Points, in no order, along strands that fork, close into loops and pass close to each other.
Points whose rows are less than 117 apart are linked; no others are. Some points are linked to none.
Pateb: [-28.9 -32.7  26.2  14.8  37.4 -48.9 -10.3  21.5  -1.0  28.2  63.7  21.4
 -34.4 -24.3 -46.1 -61.3  -9.4   8.8 -14.7 -18.2  18.9 -25.7 -40.2  32.7
  -5.7  -3.8 -20.7   0.6]
Tezo: [ 11.8 -10.5 -14.0  12.0 -23.5 -14.8  -9.3  20.0 -52.8  20.8  -1.6  -7.4
   8.3  -5.5 -13.0 -42.6   5.9  19.3  -6.5 -30.1  40.1 -19.5 -15.9   5.0
 -21.0 -33.9 -13.6  22.0]
ruzen: [-13.5  26.8 -17.0  29.1  45.6  38.4 -11.1  28.0 -31.5 -35.3  -3.4  22.9
  42.0 -38.3  28.9  36.3   0.7  -4.5  23.9  18.0 -12.0  -0.4  57.6 -29.1
   1.3   7.4  -7.9 -10.2]
Pev: [-34.1   4.0  15.7   9.3  42.1 -85.7 -61.4   1.1  12.4  40.5  28.3  11.3
 -57.1  -7.7  -9.9   6.3  -7.4 -30.4 -15.2  -4.0  -1.3 -50.7 -36.8  21.1
   1.4  -9.2 -10.3   0.7]
dalu: [-10.8   1.7   3.8 -28.5  44.6  10.2  49.1  -8.9 -24.4  -6.4 -25.2  -8.9
  -0.9  10.8   1.4 -23.7  40.7  51.7  42.3  13.4 -22.4   3.9  17.7  29.9
  21.1  15.0  43.6  22.1]
kedib: [ 49.5  53.5  -8.0 -54.0 -30.6  69.2 -28.4 -34.7  -3.9  -5.2 -35.9 -20.9
  27.4 -30.8   9.1   1.6 -47.1 -41.0 -19.6  25.0  36.1  10.0  22.0  10.1
  -7.8  20.9  -2.3  -0.5]
por: [ 14.2  -4.4  -0.1  17.8 -18.7  43.9  43.5  27.5 -28.6  -1.4 -50.3 -15.5
  38.9  26.8  47.5  21.0  46.2  17.3  40.0   7.0 -36.0  16.7  18.1  -8.9
  14.2 -41.9  -2.8  32.0]
dilas: [ 16.0 -38.0  14.4  32.2 -44.0 -26.2  31.1 -12.8 -29.3   9.3  36.6 -39.1
 -31.1  26.1 -29.6 -30.5 -27.2 -18.3   7.8   0.4  60.2   3.3  -4.0  -1.2
 -32.1  -7.4 -19.5   3.4]
mafuf: [-15.9 -28.5  -6.5  -2.1 -27.8 -33.1  12.2  17.1 -34.5  26.0 -18.1 -28.6
   1.1  16.1  11.8 -23.9 -10.6  53.1  -1.0 -10.5  18.9  -6.2 -22.1  -0.3
 -26.0 -46.5  16.6  25.8]
Lolog: [ 30.2 -14.7  -9.6   2.0  10.8  -6.4   4.7 -25.9  12.0  -8.2  26.0  -7.2
 -37.7  24.1  32.5  53.2  10.3 -24.0  37.5  10.7  16.7  14.4  26.2 -19.0
   9.5  29.4  26.1 -15.2]
sugiz: [-52.1   2.6 -17.3  26.5  32.9 -64.0  15.4  15.0 -19.6  62.1  36.2   6.6
 -18.3  -0.1   0.0 -27.9  42.6   8.3  -7.8  33.5 -22.0 -14.0  -9.5  47.5
  -9.3 -14.7  14.1  15.1]
kat: [  3.6  36.6  -0.2  -8.8   3.1  56.3  47.1  25.7   2.5 -29.4 -53.8   7.6
  48.6  -5.7  -3.6  -5.9  -9.0 -14.9  -2.3  16.5 -21.2  20.4  52.1 -19.5
 -21.2  -4.3  10.3  32.4]
Talo: [ 23.0  30.9  -5.1 -49.4  -3.6   5.3 -11.9 -64.2 -10.8  -6.1 -27.2 -32.9
 -31.0  -6.7   1.8   4.6 -16.9 -26.9  16.6  28.5  31.6  -5.6  17.6  29.1
   3.6  52.2  39.9  14.7]
Keka: [-19.1  -7.1  24.6   1.9  -2.9 -42.3 -12.7 -17.2 -23.3  15.1   3.6 -18.6
 -32.8  -6.7 -31.9 -60.2  13.0  -4.5   4.6 -15.5   6.9 -61.9  -3.3  15.9
 -37.1  42.8   2.8  20.7]
bavug: [  7.5  -8.4 -16.0  10.2   6.6   0.9  12.5 -38.6  25.8  -6.2  43.4  50.5
 -33.5   2.9 -28.6  36.2  -9.7  -7.4 -12.9   4.2   9.2  11.8  -8.8  15.2
  32.7  19.9   3.9 -41.3]
Suko: [ 22.0 -23.1   7.6   9.4   5.5 -11.1 -20.9 -15.2  38.7 -13.2  29.8   8.9
 -22.7  35.3  16.7  46.2   8.9 -13.5  27.4  -7.9  -0.2   3.5  -5.5   5.6
  42.9  22.9   8.6 -50.3]
goza: [ 13.5  22.5 -20.6  -7.5 -36.7  28.4 -27.7 -52.8 -26.3 -27.4 -33.3  -3.7
  14.5  -0.9  11.8  30.8  29.1  -6.8   0.3 -12.7  18.5 -13.8 -21.6   7.5
  30.4 -27.9   4.0  23.5]
Fuzi: [-34.6  23.6  -4.1  36.9   8.2  -3.7 -29.3  31.2  -1.6   5.3  39.5   8.0
  11.1 -44.5  10.8  -2.0 -14.1 -25.3  -3.9   6.0  33.7 -34.4  -6.3 -20.2
 -21.6   1.5 -56.1 -38.8]
Lifes: [-14.3   1.9 -44.4 -20.4  -2.1   8.8  12.2 -38.6  15.2 -10.4 -27.6  12.9
  21.4  21.7  16.3  17.1  19.8  20.4  -2.8  -7.5 -10.4  55.6  22.6  -0.3
  14.3 -23.5  40.7  -6.6]
nerul: [ 38.1 -57.3  18.9 -18.2 -34.8  -9.5 -12.6   9.8  18.0  -9.7 -16.0 -39.5
   1.4  14.0  30.4 -11.5 -52.8  23.4   0.7 -22.5 -18.8  20.9 -31.5 -12.0
 -24.9   4.5  -9.4   1.6]
zozil: [-24.9  -9.6 -31.1   0.1  15.6  -1.3  16.4 -21.9  29.2 -13.5 -10.3  31.1
 -21.9  -4.1  -5.0   7.4  -5.2  25.0 -12.9  -6.1  -6.8  16.6  19.9 -26.1
 -18.8   7.1  47.1  15.2]
Bame: [ 11.1 -27.7  -5.0  13.9 -49.8  17.5  36.0 -42.2  -7.5  12.9  31.8 -51.6
 -13.5   8.3  -4.2 -28.9 -38.3 -10.7  22.2  29.5  37.3  15.8   5.9  -9.7
 -25.4  33.9 -11.8 -17.3]
Digul: [-13.2  31.8   4.0 -15.5   0.2  57.9  -4.6 -27.1 -11.4 -22.7 -14.2 -29.4
  34.8 -26.3   4.3   4.2  11.9 -15.7  40.0  34.3  24.8  29.6  36.8 -15.4
  24.2  46.6 -10.4 -43.4]
vuro: [ 10.0  12.5 -19.7   8.0  13.7  -7.7  19.8   1.8  28.4   0.7   1.8 -14.4
 -13.3  14.6 -41.6   5.4  32.6 -30.8   0.3  39.4  41.2   4.6  34.8  -2.9
 -22.6  35.7  24.7 -35.2]
ser: [-14.8  -4.0  32.5   4.7  21.0  -1.4  58.0 -22.6 -15.9 -11.4   0.1   6.3
 -34.6   7.1  -8.7 -20.4  12.2  28.2  19.4  19.4 -34.8 -13.1  -3.1  38.0
  -2.4  29.9  24.7  45.5]
mif: [  5.7 -34.7  -1.6  16.1  -0.9  12.1  -8.0   6.2   1.8 -58.2 -30.6  13.6
  -3.6   2.2  42.4   4.5  -3.5  -7.6  10.9  -9.8 -19.7  15.5  19.5 -68.9
 -19.3  -4.4   2.2  44.9]
Ber: [ 42.7   9.1  28.4  44.6   9.3  41.1  49.8 -13.5 -41.2  -5.6  54.2  32.0
 -21.2   6.8  -0.4  36.1  -8.6 -19.6  12.1  50.1   1.0 -16.1 -13.5  19.4
  20.9  -6.4  13.5   9.2]
zipil: [  0.3  -5.7  -6.7  11.1  11.1 -16.6 -25.4   7.0  14.0   6.4  15.0  17.4
 -13.3 -10.7   9.2  34.8 -63.6  13.7 -31.2  -1.9   3.3   0.0 -29.3   4.9
  19.5 -39.4 -21.6  -3.1]
tubed: [-24.0 -12.1  18.7 -38.3 -12.3  -2.0 -16.7 -30.6  13.5 -14.3 -43.0 -44.0
  27.8 -30.5  -6.9   0.1   4.3  35.4   4.4 -20.6  21.3  16.6 -26.9   2.7
  16.1  23.5   0.4   5.6]
latem: [ 57.4  -0.4  13.8  13.7 -57.8  31.9  24.4 -37.1  -3.0   3.0  23.6  -1.0
 -35.0  35.6 -19.9  -4.1 -10.3 -32.7  19.4  26.6   8.2   5.8   4.8   1.2
  -4.1  40.7  -5.3 -24.4]
feto: [-52.9 -22.2  13.5  -4.2  27.5 -61.5  15.3 -16.9  -8.4  10.8  -9.1   2.0
 -46.5 -20.0 -36.8 -66.8   3.5  19.0  -7.1  -7.2 -12.0 -42.8  -8.0  12.7
 -43.3  19.2  15.7  56.6]
pud: [  9.3  34.9  36.7   8.4  -0.2  13.2  27.4  -7.4 -24.5  23.4  13.1   1.9
  21.8 -19.3  15.9  -2.7 -50.3  -2.6   2.2  53.0 -24.8   0.0  24.0  35.3
  -6.3  26.8   6.2  -5.3]
babo: [  2.5 -19.3  19.1  -2.6  39.6 -33.9 -19.3  21.3  -8.3  12.5  31.7  42.9
 -26.5 -15.3 -41.5 -32.3   1.9  32.4 -29.8 -23.9  -7.2 -26.6 -46.1  30.5
  12.9 -33.9  -8.1  12.0]
kogur: [-30.9   0.6  25.2   2.5   9.4  48.7   0.2  22.1  -1.7 -26.7 -22.7 -22.3
  49.3 -24.0  34.0  27.9   6.9  -6.1  29.9  19.1 -26.8  22.4  44.3 -39.3
  11.8  35.9 -13.8 -20.6]
dar: [ 22.2  24.5   8.4   7.0   2.7   7.1   4.7  52.3  17.0   7.9   0.4   9.5
  23.8  37.3 -38.8  -5.9  28.2  -8.2 -42.4  -9.8 -30.2   1.6 -15.1   9.3
   9.2 -34.7   0.1 -12.2]
Bova: [ 26.6  27.6 -15.9 -31.1   5.1 -18.7 -34.8 -18.6 -10.6  13.6   8.0 -15.0
   0.3 -21.9 -27.9  -2.8 -10.1 -15.6 -17.6 -16.3  76.0 -24.9 -11.9  42.0
 -11.2   3.4   7.1  -7.9]
big: [ -2.4 -16.0   1.9 -28.2  25.1 -13.2  31.4 -13.2 -19.0   2.3 -52.3 -29.4
   0.6  -0.3  24.9  -4.8  -6.5  74.8  12.9 -16.4   6.9  -1.0 -29.5   7.7
 -19.7 -31.5  31.2  50.3]
Dabi: [ 11.0  16.7 -30.7 -47.5   3.1  -8.9 -50.3 -30.8  53.2   0.0 -17.9 -21.6
   1.4  -2.3   2.7  62.4 -11.1  -0.9 -40.2  -6.0  27.3  33.7 -15.5  12.5
  16.5  -7.2   5.5 -17.4]
Bis: [ 27.3  32.3 -14.3 -10.8 -10.4  59.7 -10.2 -14.5 -42.6 -26.5 -21.7   7.8
  45.6   6.2  20.9  41.4  14.5 -11.8  23.1   8.1   4.3 -12.3  32.5 -20.3
  29.3 -46.0   7.2  26.8]
noka: [  0.5   3.5 -28.2 -44.4   9.4 -34.9 -46.5   7.7  53.3  20.5 -22.3 -15.9
  21.4  23.8 -21.4  42.7  13.3  17.0 -30.7 -22.6  -0.3  24.4 -23.7  13.8
  14.7 -17.4  17.7 -33.5]
zolu: [-50.6 -10.7  29.4  33.9   6.8 -24.2  17.6  23.8 -23.1  19.8  17.3   3.4
 -21.7 -44.2  40.2 -34.5 -20.7  25.6 -10.7  16.8 -36.8 -16.7  -7.1  28.8
 -24.6  -8.1 -21.0  46.0]
ragog: [-16.7  27.9   6.2  26.1  20.0  36.5  63.5  49.6   6.4   0.7 -14.8  29.0
  25.4  10.5  -2.0   2.8  13.4 -11.5 -25.8  31.3 -38.3  17.1  32.2  -2.2
  -9.7 -28.3  31.4  13.0]
takez: [  2.7   3.9 -15.0 -35.4  22.4   8.8   2.5  28.3  27.8  -9.4  -8.3  -1.7
  21.3 -16.7 -14.5   3.2  -3.6  23.2 -20.5 -23.8  23.6  38.5  28.1  -3.3
   2.2  21.4   0.4 -44.6]
Suv: [ 17.7  -4.4 -11.5  16.2  11.5 -18.7   9.6 -28.4  29.8 -19.2  24.3 -14.9
 -57.3  -1.1  20.6  34.1 -30.9 -42.7   8.4  44.2  24.5  -0.1  13.1 -20.8
 -24.5  35.6  13.4   7.8]
zam: [-12.0  33.3  -9.4 -16.4   9.2 -30.6 -57.3 -27.1  33.2   8.8  -2.0 -14.5
  -0.3  -7.0  23.3  66.7  -0.3 -47.0 -11.0   4.0  22.6  -6.4 -16.8  -2.1
  23.5  23.6  -8.3 -27.2]
gosad: [ -4.4 -17.5 -12.6   6.5 -24.7  12.9  -5.7 -42.4  28.5   3.9  20.3  20.1
  24.2 -13.0 -35.8   9.9 -45.6  -3.8 -29.4 -19.6  10.7  39.5 -17.1   2.4
  20.1  12.7   2.9 -35.5]
zat: [-38.6   9.3 -19.7 -15.8  27.9   7.0 -13.2  56.9  33.4   7.4   7.9   7.4
  38.5 -17.5 -34.9  -1.9 -17.2   2.9 -32.1 -18.6  12.7  38.2  28.2 -11.1
 -14.0  -1.3 -26.3 -75.0]
gobez: [-55.8 -32.5 -25.6  18.7   9.6 -59.3   2.9 -29.4  16.4  27.8  25.0   9.9
 -12.8  10.7 -34.5 -34.6  37.6  28.8  -6.8 -46.6 -10.6  -0.5 -20.6  -5.5
   9.1 -23.3  28.6   0.7]
tet: [-17.2 -27.5 -10.6  37.2  28.5 -23.4  -5.8  51.1 -14.1  42.9  55.0  -5.1
 -46.1   1.3 -13.2 -61.3  43.3 -23.3  22.2  -7.2   7.2 -16.4   1.6   8.1
 -10.4  20.2 -23.3 -36.7]
bimo: [-34.2  -8.7 -29.2  22.5  59.5 -47.2  12.7  39.3 -11.0  -9.0  -4.9   4.2
 -40.9  -3.4  36.9 -15.5  19.8  32.3   3.5   3.0 -12.7 -24.4 -17.1 -11.9
 -28.2 -38.7   6.3  58.2]
Vugok: [-26.1  15.1  23.3  10.4  27.1 -48.6 -42.8 -11.0  42.6  18.6   0.4 -14.4
 -22.4  -2.4 -14.2  37.0  -8.3 -42.4  -2.8   4.8   7.5 -39.4 -42.8   8.8
   4.6  22.1 -37.9 -25.3]
Teru: [ 52.9  26.9  -3.4   7.7 -43.1  48.1 -19.8   0.8  -3.0  -2.7  18.8  42.9
   3.1  10.9  34.2   3.5 -13.8 -37.4  -4.5 -10.8 -24.2 -19.3  13.9 -11.7
   4.9   6.8 -20.2 -44.9]
Fopi: [ 51.5 -31.3   4.7 -42.0 -22.5  17.2  -1.3  12.6  35.2 -12.1 -47.5 -21.3
  21.3  21.8  46.1  27.8 -27.5  31.7  10.7  -8.8 -37.5  39.4 -10.6 -12.1
   8.3 -13.4  -2.6   6.3]
vuzi: [ 17.4  52.4 -20.9 -46.5 -44.3  30.6 -38.6 -32.0  19.7  -0.4 -49.9  11.4
  42.8 -20.1   2.6  13.3 -39.6 -16.7 -49.5  -3.8  -3.0  18.6  19.8   8.4
   2.6 -17.4  11.3  -1.3]
nos: [ 17.2 -11.1  14.8  62.6 -41.0   3.9  17.3 -11.6 -55.1  23.7  53.2  -0.2
 -41.0  32.0   2.8 -10.7  23.2 -40.9   0.1  13.3   9.8 -39.6 -11.8   1.0
   4.2 -15.3 -19.6  30.7]
zumin: [-43.1 -10.3  12.2  19.9  -9.9 -38.4  -7.8  31.5 -15.1  31.5  25.7 -29.6
 -36.1 -14.1 -16.2 -79.2  14.6 -25.2  24.5   0.5   6.9 -30.1  -6.2  -3.3
 -37.2  34.9 -34.0  -3.3]
gulin: [ -7.4  -0.4   1.4 -27.0  16.3  -6.5 -35.9   5.0  14.9 -42.2 -14.0   2.2
  24.0 -27.1  -2.9  -1.7   5.2  23.8 -10.7 -22.4   8.8   6.0   9.1 -24.1
  10.4  10.9 -20.0 -10.6]
Luzom: [ 31.5 -40.4  15.1   5.4 -24.5  14.0   1.5 -23.5   6.4 -49.0 -17.1 -17.3
 -10.6 -12.9  38.5  -0.2 -48.0  -3.0  13.2  -9.7  -7.5  17.0  -7.5 -41.3
  -2.5  25.4 -24.5  31.1]
fima: [ 14.8  -1.6 -17.5  22.2  25.3  26.9   5.4  35.7 -10.8 -22.2  21.1  37.1
  -4.1 -13.9  40.2  36.0 -12.4 -25.6   2.4  15.5  -3.7  -3.5  30.3 -15.8
  -1.5  -7.0   5.8   1.5]
rofin: [ 24.7 -24.9  23.1  31.7 -36.4 -10.9  17.4 -19.6 -47.9  -4.0  37.9 -36.8
 -57.0  28.4 -33.3 -16.1  17.7 -24.4   1.9   3.5  45.1 -18.5 -31.7   5.1
  -0.7 -12.3 -18.2  38.3]
Zuku: [ -8.4   5.4 -18.8 -18.8  22.8 -20.6  23.0  -2.7 -39.8  28.9 -18.1 -19.4
  -5.9  21.6   2.2 -19.1  61.9  48.2  20.8  -7.2   4.7  -8.0  -1.1  35.4
  30.2 -10.8  33.3  16.2]
gok: [-36.1 -22.5   2.9  17.3  29.8 -56.3  15.5  30.3 -15.7   6.5  18.3   1.6
 -48.7 -32.0  17.1 -62.8 -25.3  25.7   2.0  17.7  -6.9 -15.7  -7.7  -2.1
 -40.0 -12.3  -0.2  56.9]
Mutem: [  4.3   4.7  -5.7   9.3  -2.3   5.1  10.3 -10.5  62.5   9.5  13.9   3.8
   3.7  14.1 -29.3  18.0  -0.6 -40.5  -1.5  21.8  27.7  31.6  12.7 -32.9
 -20.9  34.6  -7.5 -67.4]
rivef: [-25.4 -25.3  -5.9  17.9 -49.8  -9.4  -3.4 -77.8 -30.3  -7.7 -12.3   2.5
 -29.1  -1.2  16.3 -25.7  -6.1  36.5  16.6 -34.5 -16.3 -18.9 -11.2 -12.7
   5.5 -18.8  12.8  49.5]
Ruf: [ 11.6   8.7   7.4 -41.3 -45.5  17.2 -38.2 -60.2  -8.8  -8.3 -44.3 -42.7
  21.8  -2.5   1.6   0.8  -2.7   6.5   5.7  -0.7  19.1  20.4 -22.7   1.8
  37.5  11.7   1.0  14.4]
Lutap: [ -5.8 -16.2 -20.0  33.7 -46.7  26.2  16.9 -20.9   5.4  -1.1  26.9  14.3
  27.0  -3.2  -1.4 -14.5 -48.0   9.9  -7.8 -13.1  -9.9  40.2   1.6 -30.5
   3.5 -15.9 -17.9 -19.1]
Purop: [ 46.5 -15.4  13.6 -10.4 -24.4  14.3   4.1  22.7 -34.6 -27.8   3.7  -1.7
 -25.8  24.7  27.1  -2.7  13.1  12.1  13.0 -18.6 -11.7 -20.4   3.9   5.3
   3.8  -5.5  -2.4  33.0]
riter: [-16.7 -26.5 -14.5  -2.2  20.6 -31.6   9.0   3.1  37.9 -15.0   8.1   1.4
 -41.5 -14.3   3.0   2.4 -39.4  -4.0 -17.1  15.2  12.5   7.8   6.3 -21.7
 -29.1  13.1  19.2  13.2]
poza: [ 12.6  45.6 -10.8  10.9 -10.4  52.1 -38.8  -1.5  21.3 -15.9  11.8  16.7
  51.9   3.4 -29.9  43.5  -4.1 -23.8 -16.9 -20.3  26.6   2.0 -15.8  -4.0
  18.9  -8.5 -47.6 -37.2]
Doni: [-41.0 -32.3  -1.9  11.9   8.6  -9.6 -17.5  12.6   0.0 -39.4 -23.1  18.0
  19.8 -19.5  31.7   7.3  -6.3  30.2  16.7 -19.7 -34.4 -11.2   8.2 -43.0
  -3.7   2.7 -17.3  17.3]
foti: [ 50.5  24.4  22.2 -39.4  -8.4  -0.1 -13.2 -17.1  -3.9 -13.6 -14.4 -38.3
 -21.8  -6.9 -38.1 -17.6  -8.0 -15.7   4.4   7.3  59.1 -22.5 -16.4  36.0
 -10.1  42.5  -2.7   7.7]
Zif: [ 23.3   2.3 -10.8 -33.3   0.6  11.7 -15.6  12.4  23.5  -1.3 -76.1 -26.4
  36.6  14.6  68.3  59.3 -10.9   5.0  -0.8  12.9 -40.0  39.7   8.2 -15.6
  -3.9 -40.9  14.1  14.8]
Rire: [-19.5  23.3   9.3 -62.5  11.4  21.4 -56.0   9.2  11.6 -27.8 -75.6 -13.9
  42.1  -8.1  28.9  53.5  33.8   0.8   9.4  -4.7 -12.7  38.7  13.1 -14.4
  37.8  18.3   4.4  -7.5]
lemip: [ -7.8 -35.1 -16.5 -43.8  27.5 -54.1 -32.2  63.4  34.7  25.2 -16.2  -3.6
  -3.5  24.6   8.3  10.4  23.5  30.6 -13.0 -35.7 -26.0   8.0 -12.4  15.6
   3.4 -31.0  17.4 -34.6]
bul: [  0.4  14.0   3.5 -19.9  -5.6  14.4  25.7 -55.3 -15.1  13.1  -8.4 -13.6
   3.2 -13.9  -3.6  16.7 -27.5 -10.7   9.8  58.1  13.8  19.7  22.3  51.8
  20.4  20.3  38.8   1.4]
Bupe: [  1.0  10.3  26.9  20.3 -33.2 -15.3  14.8  14.1   7.8  44.3  11.7 -13.2
  11.5   4.0  19.7 -17.6 -16.3   6.4 -16.2  18.2 -47.9  -6.8 -10.5  27.9
   5.6   1.8   4.2  -9.7]
tuz: [-66.9 -20.9  -6.2  -6.4  21.4 -25.1  21.8 -23.5  -8.2   5.0 -21.3   6.5
  -7.5 -18.9 -26.4 -49.4  32.1  57.8  -3.0 -33.0 -12.3 -15.8  -8.4   5.9
 -10.6   1.1  20.9  34.1]
vopiz: [ 16.4   2.9  45.7  72.0 -60.3  12.4  19.7  -8.9 -17.6  10.7  21.4  20.9
  -2.0   9.5  -7.0   6.1 -13.1 -53.0   0.4  26.3 -30.0 -36.2 -13.1  -6.8
   0.2 -25.2 -42.6  20.2]
gole: [ -0.9   2.9  -7.8  -5.1   3.5  50.6   7.1  21.2 -31.9 -17.7 -27.5  17.5
  41.1  29.8  16.6  36.2  42.9  11.0   6.5 -20.2 -19.7   6.4  10.9 -22.9
  25.4 -43.3   9.7  22.5]
Fopon: [-47.7  22.6 -17.6  15.7  69.8 -20.8  11.9  46.7 -15.3  -9.2  -9.7  30.3
   1.3 -28.9   9.7  15.3  35.4  22.5  -7.2   0.4   6.0 -16.7  12.9  -9.4
 -13.6 -35.6  16.7  32.1]
lorun: [  8.6   5.0  38.3  13.7  -9.2  -5.7  31.3  12.6   9.3   7.1  -3.9  15.8
  41.5  19.5 -19.3  -2.0  17.6  22.0  -9.0  -2.2 -53.7  -6.9 -23.4  43.7
  26.4 -17.2  -8.5 -11.6]
nedod: [ 20.8 -29.3  49.3  40.2 -59.5   6.3  18.3 -11.0 -16.2   7.4  34.9  -4.6
 -19.9  20.9  12.7   2.1 -65.3 -19.8   4.0  23.5 -33.5 -13.9 -17.8  -4.1
 -15.2 -13.9 -50.9  11.4]
mabu: [ -2.8  -2.7  -6.4  37.6 -51.9  55.7  -7.5 -56.1 -19.4 -21.4  32.3  33.8
  28.3 -15.1  -3.8  16.9 -23.6   3.4   2.3 -20.2  -3.1   9.9  -3.9 -20.6
  41.4 -32.1 -30.4   3.2]
tanif: [ -8.9 -14.7  -3.1 -37.3  53.4 -52.4 -32.0  64.5   5.9  21.0  -1.1  23.7
  -4.4  -9.3  -8.6 -11.2   0.9  61.5  -8.4 -15.8 -14.8 -18.3 -15.7  16.9
  12.0 -39.9  -5.8  -4.0]
tibo: [-18.7  10.3 -31.2  -3.0  16.9 -22.1  -8.5  23.5 -18.1  52.2  -6.6 -30.4
  19.8  16.8  -4.2 -20.4  65.8   6.1  16.5 -14.2   4.0 -11.0  21.4  32.1
  11.7  -3.9  11.0 -17.9]
lofe: [ 30.7   0.6  37.3   9.5  -2.5  25.6  53.3 -34.7 -35.8 -12.4   6.0  27.9
 -14.9  15.0   6.3  10.2 -11.7   3.2  25.9  34.2 -41.4 -13.0  -7.8  35.0
  35.1   1.1  28.8  44.3]
Nog: [ 49.2   5.2   2.8  -6.4 -52.3  14.3  -3.0 -40.2  -3.5  13.3  19.1  15.9
 -20.4  23.6  33.4  11.3 -45.5 -32.4   1.5  -4.2 -18.2  -8.0   5.1   1.3
   2.3  33.2  -9.1 -14.5]
pigul: [ 43.2   8.3 -11.8   8.5   1.0  26.6 -20.9  54.5 -18.5  -4.4  42.9  50.5
 -24.8  -0.4  30.3  -2.1 -24.5 -24.1  -5.5 -20.4   5.1 -14.2  13.0  -8.3
  -5.0   8.4 -15.5 -39.4]
kebal: [ 22.4 -10.0  23.2  -6.3 -24.2 -35.9 -16.2   3.0  36.5  39.1  56.6   5.3
 -47.3  13.6 -11.4 -12.0 -24.8 -28.0  -7.0   6.3   6.8 -41.1 -26.4  -2.9
 -16.2  42.8 -37.6 -48.6]
kos: [  7.6   1.5  21.1  13.7 -27.3 -31.2 -15.7  10.8  -7.1  49.0  48.3   5.0
 -11.9   9.4  -8.9 -20.1  -4.5  -8.9 -11.4  -6.6 -20.7 -39.0 -18.2  30.8
   7.1   4.1 -19.6 -27.0]
Fam: [-16.9  15.4  32.1  12.6  -6.4 -30.1 -46.6  17.0  21.4   3.1 -31.9 -23.1
  25.0   2.7   8.0  30.1  13.2 -12.4  -5.7  -2.8 -16.3 -39.6 -23.6  -5.4
  -7.5 -13.3 -37.8  -6.2]
beme: [ 44.1 -31.4   6.5 -45.5 -15.0   6.8 -23.7 -55.2  13.0 -54.4 -26.5   4.4
 -14.1   2.4  18.1  -5.7 -10.9  18.8 -13.6 -42.1 -18.2  15.4 -13.0 -27.6
  10.3  28.4  11.4  42.6]
leg: [ 25.1  28.2  -3.0  -0.6 -22.9  49.4  46.7 -16.4   6.8 -48.1 -41.3   7.5
  32.9  12.2 -15.5   0.4  21.4 -39.2   6.2  26.2   9.9  14.3  45.0 -49.5
 -24.8  20.1  23.0  19.5]
vigov: [-22.4 -22.8 -17.7  16.8  23.0  -9.6   8.8  52.8 -12.3  35.5  26.1  -4.6
  13.6  25.9 -29.5 -51.8  67.7  22.5  14.0 -13.1  -6.5  15.4  17.9  12.7
  -9.0   2.2  -3.5 -42.1]
lober: [-47.4 -36.6 -15.6  20.7  66.1 -35.8  23.2  34.9   3.1  29.3  43.6  12.4
 -26.8 -15.9 -67.5 -83.5  34.6  23.4  10.2 -26.6  24.2  -8.8 -32.7  17.8
  11.4 -30.0   1.3   4.7]
Vomi: [ 17.7  17.0   6.6  31.4  15.0 -11.1  20.0  42.0  22.0  -1.5  17.7  10.4
   2.6  34.1 -39.4   1.0  47.3 -37.1 -11.2  16.7   7.0 -13.9   1.5  -6.8
 -10.7  -7.9   0.8 -10.2]
kifo: [ -7.4   1.9  24.7  50.6  16.6  62.0  64.9  64.6 -11.6 -17.1   7.8  22.9
  48.7  -4.2 -12.6 -10.0  37.1  -3.1   2.3  18.1 -38.7   6.0  12.1 -12.3
 -15.1 -29.4   1.4  13.9]
zudil: [ 38.7  21.0 -24.3 -20.0 -20.7  10.1 -24.2  10.1 -48.3  23.6  -2.9 -12.5
   6.3   1.6  -9.1 -18.3  -1.2  -1.9   1.0 -27.2  45.9 -14.6  32.9  31.9
 -21.3   4.1  25.5   7.0]
pena: [-46.9  38.6 -25.5  16.1  46.6  13.7  44.7  25.9 -16.0  -8.6 -17.4  49.2
  13.0 -19.0 -26.2   9.3  19.3   3.7 -31.6  10.9 -24.2  -8.6   3.1   3.8
 -19.2 -42.2  24.2  44.8]
Tedo: [ 15.9  -6.0  18.5  10.4 -18.9  -5.7  18.3  15.4  55.6 -14.0  29.2   8.2
 -19.4  -2.6 -25.6  -7.4 -17.9 -42.4  -3.0   3.8  16.8  -1.8 -13.4 -17.5
  -8.4  47.8 -30.4 -50.1]
nusuk: [ 27.4  14.8 -19.5 -45.0 -11.2  51.6  20.9 -29.7   4.9 -41.4 -43.2 -21.0
   7.3  12.1  25.7  -4.0  14.9 -27.0  28.6  12.1  -9.1  59.7  45.8 -44.2
 -19.7  36.9  34.8  -5.0]
Zuke: [-31.2  25.3  -7.7 -42.6 -15.2   6.5 -39.7   4.1  15.3   0.8 -69.0  -0.5
  58.0  -4.9  24.8  53.9  -9.6  25.0 -14.2  -6.1 -44.8  24.9  13.3 -15.1
  13.4 -30.1 -11.3  11.9]
fitun: [-57.1  17.3  -7.4   5.0  19.6  -9.4 -42.8  32.9  39.4  15.4  26.0   9.0
  29.3 -50.8 -14.4 -10.8 -36.0   3.2 -27.3 -19.1  20.7   4.7 -11.0 -28.0
 -12.0   2.1 -40.4 -66.6]
Kaga: [ 50.0  36.6  19.0 -41.1   6.3  55.3 -22.3 -17.1  13.1 -29.4 -15.7 -35.7
  23.8 -20.9  20.9  32.3 -21.3 -40.5  21.3  19.2  30.4  17.1  24.3  -7.8
   4.1  52.3 -13.6 -33.0]
zez: [  5.9   4.1  -4.1 -43.5  -5.1  36.8   6.3   0.4   3.1 -27.8 -33.5   5.0
  38.8  33.4   3.1  23.5  44.4  46.5   8.1 -33.0 -11.8  49.0  -3.7  -0.8
  38.5 -26.5  27.7   8.3]
nelob: [-31.7 -39.3 -49.5  19.4  57.1 -56.8   0.1  14.8   6.5  27.1  35.5   5.0
 -22.2   6.6 -43.4 -32.6  36.3  29.8   1.7 -26.5  41.7  16.4 -21.2   7.1
   6.9 -29.1  25.8 -19.9]

A fork is a point with three links, a tip a point with one. Leave the first point through the second and follow the links. Name the first fork or tip that comes.
big; mafuf -> Bupe
Digul; kogur -> nedod
lober; Pateb -> Vugok
bavug; Suko -> gole
zam; Dabi -> feto
rofin; dilas -> vuzi
zez; Lifes -> mabu

A tip is a point with one link. Name the tips that can be reached along the links from each point below, in the order of the rows.
kedib -> vuzi, nedod
Zuke -> por, Fuzi, Rire, mabu, beme
pud -> big
